Each row is a point on a tangle of strands that fork, close into loops and nearly touch. The rows are in no order.
Two points are linked if the straight distance between their rows is under 18.8.
(573): [-20  11  -2  13  10   1  12 -13]
(577): [ -3  -8   7 -32  -8 -19   0   2]
(34): [ -7  -2  12 -27  -6 -24   5   0]
(64): [  9   1 -10  -8 -20  -9  -4  -2]
(301): [-15   0  14  25  14   4  -2   0]
(399): [ 11  22   7  -3  -5 -15   8  12]
(143): [  1   8  -3 -13 -13 -18   8   0]
(432): [  5   7   4  -9  -7 -14 -16  10]
(67): [-24   5  -4   7  14   8   9 -15]
(243): [23  6 13 20 -5  3 -4 13]
(65): [  9   7  -7  -8 -19 -16   4   0]
(219): [  2 -11 -21 -21 -13   6   5 -11]
(384): [ -4  18   7   4   5 -12  -3   6]
(49): [-3 14 16 20 14 -2 -9  8]
(293): [ 19  13   6   4  -8  -7 -11  13]
(477): [ -2  -3   1 -25  -6 -12 -10   6]
(2): [-1 -5  5 18 -2  5 -4 -3]
(178): [  6 -13 -17 -26  18  13   0  -1]
(270): [ -2 -11  -3  13  -6  10  -1 -10]
(68): [-14  18   6  -5   8 -17   3   3]
(118): [  5 -14 -10 -35   1   2  -4   2]
(423): [ -2 -23 -12   4  -3  23   4 -15]
(335): [ 15   9   5  -3  -9 -13 -16  13]
(39): [  4 -18  12  30  -5   5   6   7]
(607): [ -4   5   3 -18 -10 -23   8   2]
(495): [-23  -1  -7   3  16  14   8 -16]
(91): [ -4  -9 -14 -10   1  12  -2 -10]
(568): [ -1  -9 -17 -19  -6   8   0  -9]
(562): [  7 -22 -17  -9  12  25   0  -9]
(539): [-7  3 16 25 12  2 -5  3]
(430): [ 12  26   7  -6  -5 -15  17  12]
(45): [  0   0   1 -15  -4  -8 -18   7]
(549): [ -4 -17  -8  11  -7  16   4 -14]
(322): [ 5 10 -3  5 -7 -7 -1  0]
(433): [-1 20 13 12 11 -7 -6  9]
(181): [23 12  7 11 -9 -2 -8 12]
(404): [  3 -25 -14  -2   2  25   1 -12]
(165): [ -5 -27   8  28  -6   8   4   6]
(487): [ 5  1  8 24 -2  2  2  1]
(378): [-12   4  -2 -10   4  -4  -6  -1]
(541): [-14  -8  -9  -3  17  19   5 -13]
(98): [-17  19   2  13  11  -5  11  -7]
(287): [10 -6 13 30 -3  5  6  7]
(180): [  5  18   4   2  -3 -13   1   7]
(10): [ -9 -12  -9  -3  10  18   0 -11]
(501): [ -9 -26   4  22  -3  13   5  -2]
(242): [ 11  -5  -8 -15 -21  -7 -11   1]
(177): [-5  7 -4 -3 -4 -7 -3 -3]
(304): [  6 -16 -15 -14  18  22  -2  -5]
(8): [10 12  8 21  1  1  6  4]
(248): [19 12 18 22  1  7  6 12]
(382): [  6 -14 -16 -32  13   8   2   0]
(584): [-16  10   4 -13   9 -12  -4   2]

How many points has the smallest loop of links through each point below? Write none if it is on no loop.
(584) => 7
(573) => none
(49) => none

A fork is a point with three links, a tip a point with one. Leave the first point through the second and follow the links. Name the first fork or tip that comes.
(433) / (49) => (301)
(423) / (549) => (487)
(541) / (10) => (219)
(378) / (584) => (384)
(549) / (423) => (118)
(607) / (143) => (242)
(10) / (541) => (98)
(287) / (39) => (501)

Name the points in between on the shortest way along the links from the first point to the second, in order.
(487) / (335) => (8) (248) (243) (181) (293)
(91) / (98) => (10) (541) (495) (67) (573)
(293) / (45) => (335) (432)
(322) / (49) => (180) (384) (433)
(270) / (178) => (549) (423) (404) (562) (304)
